Each row is a point on a tangle of strands that fork and nearly touch. The rows are in no order.
Two points are linked if the straight distance between their rows is under 50.6. Some points are linked to none.
susa: [ -4  10  -4  -3  11  13   7  -9   4   1 -11  -2 -21   4  13   0   2  -5
   7   7   6 -12 -11  13   2 -24  -3  -9  22]
zeget: [ 20   8  -2 -15   5  -3  -6  -3 -13 -10 -15   3 -20   6 -16 -14  10 -12
 -13 -16  18  18  -1  -9  -4  10 -30  17   8]
gane: [ 32 -21 -10   3 -27  -4 -14  13 -26   1  -3   9 -16  12 -19   2  17   6
 -15 -21  -3  21  -2 -15   0  27 -38  19   0]
zaz: [-13  16   4  -3   5  -3   8 -13  24 -11   3  -5  14  -1 -13   3  -6   2
   0 -16  14   6  -1   0   6  -3  15  12   4]
rodak: [ -4  -2   8  10  -2  12  13  -7   6   2 -12   2 -22   0   6   0   9  -2
  -3  13   1  -4  -6   3  23 -13  -2 -13  27]
bino: [ -7   7   4  -9 -13 -14   4 -14 -13   1  27 -12   8 -20  -6  10 -21 -30
  -3 -11   2  -5  14  -6  -2   3  10   7 -19]
bubub: [-11  27 -22 -11   2  -5  16  -4  22 -24   1  -3 -10  11   9  18 -11   5
  17  -9   9  -5   2   8  -3  -3  12  -1  10]
Pedir: [-24  12 -34   3 -11   2  17  -1  12   1  18  10   7  29  23   1 -17  24
  17  -6   5 -11 -14   7 -18  -1  23  -5   3]
vapa: [ -9 -17  30   8  11   5  -3  -7  -5  20  -3  -6  19 -17  -5 -10   2 -10
 -10  20  -6  -4  -5   8  14  -5   3 -17   3]
vur: [ -3   2  -3  -1  -4 -11   9 -11   2   1   6 -10   7 -20  -9  12 -16 -27
  -5 -12  -1  -1  18   1   7   9   3   6  -8]
bogu: [ -7 -14  33   3  15   2  -3  -8   5   8  -2  -7  29  -9 -12 -20  10  -9
 -20  11   3   4  -6  17   4 -10   6 -11   7]
Mes: [-18 -12  34  -3  12  12 -17  11   4   7   5  -7   2 -14  35  -8  -5   7
  17  37 -15 -15   7   3 -11 -34  35  -8 -21]
Ritu: [-14  12 -29  -9 -13 -12   7  -3 -10   9  26   0  20  25  14 -11 -23   7
   4 -24   8  -5  -4  -2 -33   5  16   6 -22]
refaf: [-17  -2   4  -4   7  -1   3  10  -6  15   4  -1  -3 -15  34   9 -18 -13
  24  28 -12 -17  13  -1  -6 -30  13 -22 -10]
vopub: [ 38 -12 -33   3  -7  -2  -6  18 -20 -17  -3   7 -20   9  -3  28   3  -6
   6 -13 -10  15   5   1   2  31 -33   8   2]
rurit: [-20 -17  25 -11  25  -1 -28  14  -9  10   5  -3   0 -14  25   4  -6   8
  32  39  -7  -5  10  -3 -12 -20  27  -1 -26]
Kalos: [  2  31  -9 -15  24   1  -5  -7   6 -20 -11  -1 -12  23 -17 -15   4  23
   3 -16  17   9  -8  -3 -22  12  -1  14   7]
pasu: [ 25 -30 -25  13   2  15 -22  19  -8  -1 -15  11 -16  26   4  21  23  17
   8   0 -17   7   2   0   8  24 -26   8   5]
ramo: [ 26 -16   2   3 -29  -6  -3   2 -28   9   1   2 -10  -3 -25   0   8  -6
 -22 -21   1  12  -3 -10   7  22 -32  11   1]
pimuz: [-14  19 -18   2   3  14   6  -8  20  -7  -6   2 -16  22  26  -6   1  17
  11   5   0 -22 -10  16 -22 -30  20 -11  12]
fabir: [-14  16  11 -12   3  -6  -3 -12   8   0  -2  -3  20  17 -17 -26   2  11
 -17 -19  22   9 -13  -2 -18  -9   7   6   2]
nepiv: [ 14   5  -6  -6  -1  -4   2  -5 -24  13   9   4 -21  -7 -13   0  -6 -12
   1 -11  11   3 -21   6   4  -3 -41   4  14]
Fanil: [-13   9   4  11  12   8  -4  -4  48  -9  -9   7  23 -12  -7  -3   6  16
  -3  -6   4  -7   1  18  -8 -21  24   5   3]
bule: [-31   8 -10  16 -13   7   7   2  44  -1  12  13  26   1   9   2  -9  26
  11  -1   6 -14  -3   0 -12 -18  33   2  -2]
kitup: [ 21   4 -15  -9  29   9  -3   6   2 -23 -17   5 -19   7  -5   5   6  -7
   6  -3   4  14   7   2   4  17 -15  14   7]
sos: [ -1  -3  10  24 -13   7  20  -3  18  -6 -16   3 -21  -3   4  -2  14   0
  -8  17 -10  -1   9  -8  28 -11   8 -17  21]
kol: [-21  -4  16 -11  14 -10 -10   5 -19  20  16  -4  13 -20   9  10 -24 -13
  21  21  -3  -1   5 -12  -4  -8   8  -2 -24]
nifup: [ 15 -30  -1  25 -10  17   4   9  21   2 -25   4  -4   6   5   9  30  13
  -7  12 -21  -8  15   5  25  15   4  -7  11]
kage: [ -3  29 -10 -22  -7 -14   5 -16 -14  -7  25  -8 -11  13  -3   5 -12  -3
   4 -25  19  -3 -14   3  -8  -2  -3  12   3]
lozak: [  2 -18  17  33 -29   7   9   2   3  23 -15  -4   1  -6   2  -2  22   6
  -5  34 -31 -28  16 -12  16   1   7 -29   0]
Kipa: [-23 -13  34  -5  20   4 -22  11  10  11  16   0  42  -7   8 -17  -3  16
  11  28   0  -5  -2   3 -22 -18  36  -1 -25]
Tuzap: [ 18  12 -26  -9  19  -2   1  -3  -4 -16 -14  -1 -18   5   0   9   0 -17
  10  -7  10   4   2  12  -6   5 -23   4  12]
rilut: [ 11 -10  15   4 -25 -12  -1  -4 -35  21  13  -6   2 -21 -24   0  -6 -15
 -20 -10  -4   2  -4 -13   8  15 -21   1  -7]
Kar: [-17  -3  14   0   6  14  -4   7  12   8   0  -4  -1 -11  36  -6 -10  -5
  14  26 -15 -23  13   7 -14 -40  30 -13 -16]
ruzi: [  5  14 -20  -7  13   1   3  -8  -8   1  -6  -2 -17   3  11   7  -4 -14
  15   0  10 -10 -12  17  -6 -16 -22  -8  18]
gariz: [ -8  14   2   2   1  17   8 -10  14  -3 -10   0 -23   9  22  -9   5   1
   3  11   1 -18  -6  12  -5 -38  15 -12  17]
piva: [ 17   1  -4  -2 -10   0   8  -2 -15 -14  10  -2 -28  -1 -14  21   2   0
  -2  -8   3  10 -10  -3  29  21 -18  10  17]
Sigor: [-10  18   6 -24 -19 -15   0 -10 -18   8  11  -9  11  -1   2 -15 -14 -15
 -11 -23  14  -1   3 -19 -26 -10   5   9 -21]
Paget: [  9 -18 -15  14  -8   0   8   2 -17  19  -9  -4   1 -18  -3  22  -9 -18
   3   3 -16 -13   9   5   7  12 -18 -12   0]
sezi: [ -1  -1  16  -4   2  -5   2 -11 -14  12   1  -3   5  -4 -16  -9  -2 -14
 -15  -8  13   8  -8   0  11  -1 -16   3   7]
teno: [  9 -12   9  23 -17   4  13   6  22 -18  -8  -2   5  -1  -8  10  20  18
  -3   6 -12   9   5 -14  49  31   4  -3   8]
Kinom: [ 30  14 -15 -16  -3  -8  -9   2 -21 -14  -9   5 -33   3  -9 -15  11 -13
  -3 -13  18  16  -6 -12 -18   8 -47  17   7]
raz: [  6   2  11  -7  -9  -9   3  -8 -28  17  14  -3  -5 -13 -18  -4 -10 -16
 -12 -14  10   5 -13  -5   8  -2 -25   4   3]
gudu: [-19  17 -13  12   6   4   0   2  50 -15  -3  13  18  -3  -6   6  -2  30
   4 -13   6  -7   0  10  -9 -15  27   6   1]
fugit: [ -1  10  21 -15  -1 -10   1 -10   0  -6  -6  -5   9   6 -23 -22   8  -6
 -24 -15  22  18  -6  -4  -1  -1  -8   7   7]
gelab: [-24  -8  31   6   9  11 -15   5  29   6  13   5  43 -17  10 -13  -1  14
   4  24  -5 -14  -4  13 -19 -27  37  -5 -17]
big: [  1  17   5  -9   4   0  11  -9   1 -20   7  -5 -21   3 -13  11  -1   2
   2  -8  15  10 -12  -3  25  11  -4  11  19]
ture: [ -8  22   2 -13  -6  -5  10 -16  -7  -5  21  -7 -14   5  -5  10 -10  -4
   5 -13  18  -1 -17   1  14  -3  -4   8  14]
Zedi: [-23   6 -25   6  -3  12   9   0  14   8  10   8   5  25  30  -9 -10  25
  15   1   1 -18 -14   9 -22 -19  27 -10   2]
zeg: [-18   4 -21   6   8   5  -5  -8  -2  18  13   7  18  31  10 -30 -10  28
  -3 -14   9  -2 -22   7 -27  -4  17   1  -7]
pur: [-21 -17  42   6  13   1 -11   1  -3  15   6  -6  21 -22   3 -10   1  -3
   0  39 -15  -2  -4   2  13  -9  16 -23  -8]
deluv: [-18  11  -4  -4   3  -2  -7  -9   3  12   1   1  24  25  -5 -35  -2  21
 -14 -18  16   4 -17   0 -31 -10  12   1  -7]
siver: [ 33  -9  -6 -11  -1   4  -8  21  -7 -24  -7  10 -10  11  -7  -3  14  -3
 -21 -13 -13  31  14 -26  10  38 -11  24 -17]
Soki: [  4 -16  25   6  12  -2   0  -6  12  -3 -12  -3  27  -7 -20 -20  20  -7
 -26   1   3  14   2  16   7   3  -1  -3  12]
bobu: [ 18   3 -15  -6  -5 -13   7  -5 -11  -9  -3  -8  -4 -13  -8  12  -9 -30
  -8 -22   1   5  20   2  -1  13 -11   9  -7]
difop: [ 18 -24 -18  19 -22   5   5   8 -14  17 -11  -2   1   0  -7  31   8   2
   6  -3 -16 -14   8  -1   9  21 -22  -3   5]
nifo: [-25  -4  30  -8  13  -5 -13   2   6  16  12  -1  47  -2  -5 -23  -8   5
  -2   9   7   2  -1  -4 -25 -15  24  -1 -21]
tet: [ -9   6   6 -17  -1 -17  -5  -1 -28  15  25  -8  10 -21   4   8 -29 -28
  10  -1  -2  -3   9 -10 -15  -4   1   4 -27]
zir: [  5  -1   6  21 -12   6  20   5  22 -19 -14   5 -20   1   0   6  17  12
  -3  13  -9  10   8 -17  41  10   4  -8  18]
Guban: [ 30   0  -8 -11   9   2   1  15   5 -28  -7   3  -7   1 -13   2   5  -9
 -15 -17  -8  25  18 -15  15  31  -2  23 -15]
namuv: [-14  -4  29  -5  16   1  -9  -7   7  11   1  -7  37  -2  -8 -25   2  -3
 -14   4   8   0  -7  10 -14 -20  14  -6  -4]
nis: [  3  -7  18  12  12  -2   5  -1  34 -15 -11   3  25 -17 -20  -4  16   2
 -15  -2   0  16   6   9  21  10   9   4   9]
novol: [-19 -12  10 -18  24  -7 -22  17 -16  14  11  -2   9 -10  22  10 -16   4
  38  29   1  -4  12  -8 -19 -12  19   5 -30]
Zuvom: [ 28 -21  -6  -1  -3   2 -17  18 -15  -9 -13  11  -8  21 -13  -2  20   6
 -18 -11  -6  30   6 -18   9  34 -26  20  -5]
desil: [-13  21 -37  -3  -1 -11   4  -8  11  -7   5   2  12  23   3  -9 -15  16
   1 -29   8   1   0   6 -31   7  16   8 -11]
Fetu: [ -5  25 -11  -4  -8  -6  24   0  27 -34   2  -2 -21  -1   9  21  -7   0
  13  -1   2   2   9  -4  20  -2  13  -3  13]
gonek: [ 33 -19 -33   9   4   4 -18  16 -20  -7  -9  12 -25  16  -4  12  12   0
   8  -5  -5  17  -1  -1  -4  25 -42  12   8]
Divev: [ 24   4 -11  -8  15   5   7  10   4 -29  -3   1 -16   1 -10  15   0  -6
  -2  -9  -5  18   9  -5  22  28  -4  17   0]
vele: [-15  28 -33 -11  -5  -9  14  -6  14 -15  10   1  -3  25  19  14 -15  13
  19 -12   9 -10  -6  14 -16   1  15  -8   7]
beg: [-21   1  19  14   3  12  -5  -3  44   0  -1   6  27 -19   6  -8   3   9
  -3  11  -2 -16   1  18 -10 -31  31  -4  -2]
vof: [-11 -16  25  26 -16   2   6   1  -7  24  -7  -4   3 -17   3  -1   8   3
  -2  38 -27 -19   5 -15  23   1   7 -32  -3]
bizug: [ 21 -31 -14  16   2  21 -11  12   4  -2 -23   7 -15  19   8  14  27  14
  -2   8 -17   0   7   7  18  17 -11   2  13]
gida: [  9  16  11 -22  -4  -8  -4  -7  -9  -6 -14  -1 -12   9 -16 -27  12  -6
 -21 -17  26  15  -8 -12  -9   1 -24  11   6]
diref: [ 36  -8 -29  -2  -7  -9   1  10 -16 -16  -7   1 -13  -2  -6  20   0 -19
  -6 -20  -8  13  19   1   1  27 -24  11  -6]
famu: [  0  -9  -1   2  10   1  -2   9 -23  20  -3  -4  -9 -25  26  13 -16 -17
  18  22 -19 -16   3   6  -5 -24  -9 -26  -5]
fot: [-21 -15  36  20  -6   0  -3   2  -1  17   1  -3   9 -24   6  -8   5   1
   2  49 -26  -8   3 -13  21  -2  18 -30 -12]
Beku: [  4 -16  -5  11   1  -1   1   6 -28  28  -4  -4   2 -29   2  17 -14 -17
   9  14 -21 -13   2   1   0   1 -18 -20  -8]
nafaf: [ 22  11  -9 -12   0  -4   2  -2 -22  -9  13   6 -37  -1 -14   9  -1  -4
   5 -12  12   9 -17   5   8  13 -38  12  20]
Bediv: [ -6  28 -21 -21 -14 -17   2 -14 -18   0  24  -6  -1  22   6  -7 -13   2
   0 -30  16  -4 -11  -1 -27  -1   2   9 -10]
faz: [  6 -26   9  29 -21  11   7   2  11  16 -20  -2   3  -1   1   6  26  10
  -6  20 -22 -20  13  -2  23  12   3 -16  10]

A fork is a point with three links. Follow the links from the first point to the second and name the forks in between, in order.
fugit; Zedi -> raz, susa
Soki; nifup -> bogu
siver; piva -> raz
ramo; zeg -> raz, fugit
rilut; Fetu -> susa
rodak; sezi -> susa, raz
fabir; Tuzap -> fugit, raz
zeget; Zedi -> fugit, raz, susa
sos; deluv -> susa, raz, fugit

Follow the links from the first point to the second, and from the first to the third. Name the last point that the two ways share.
deluv; piva; rodak -> raz
ture; Divev; gida -> raz
nis; Fanil; bino -> bogu
ruzi; deluv; Kinom -> fugit
Fanil; bizug; nis -> bogu
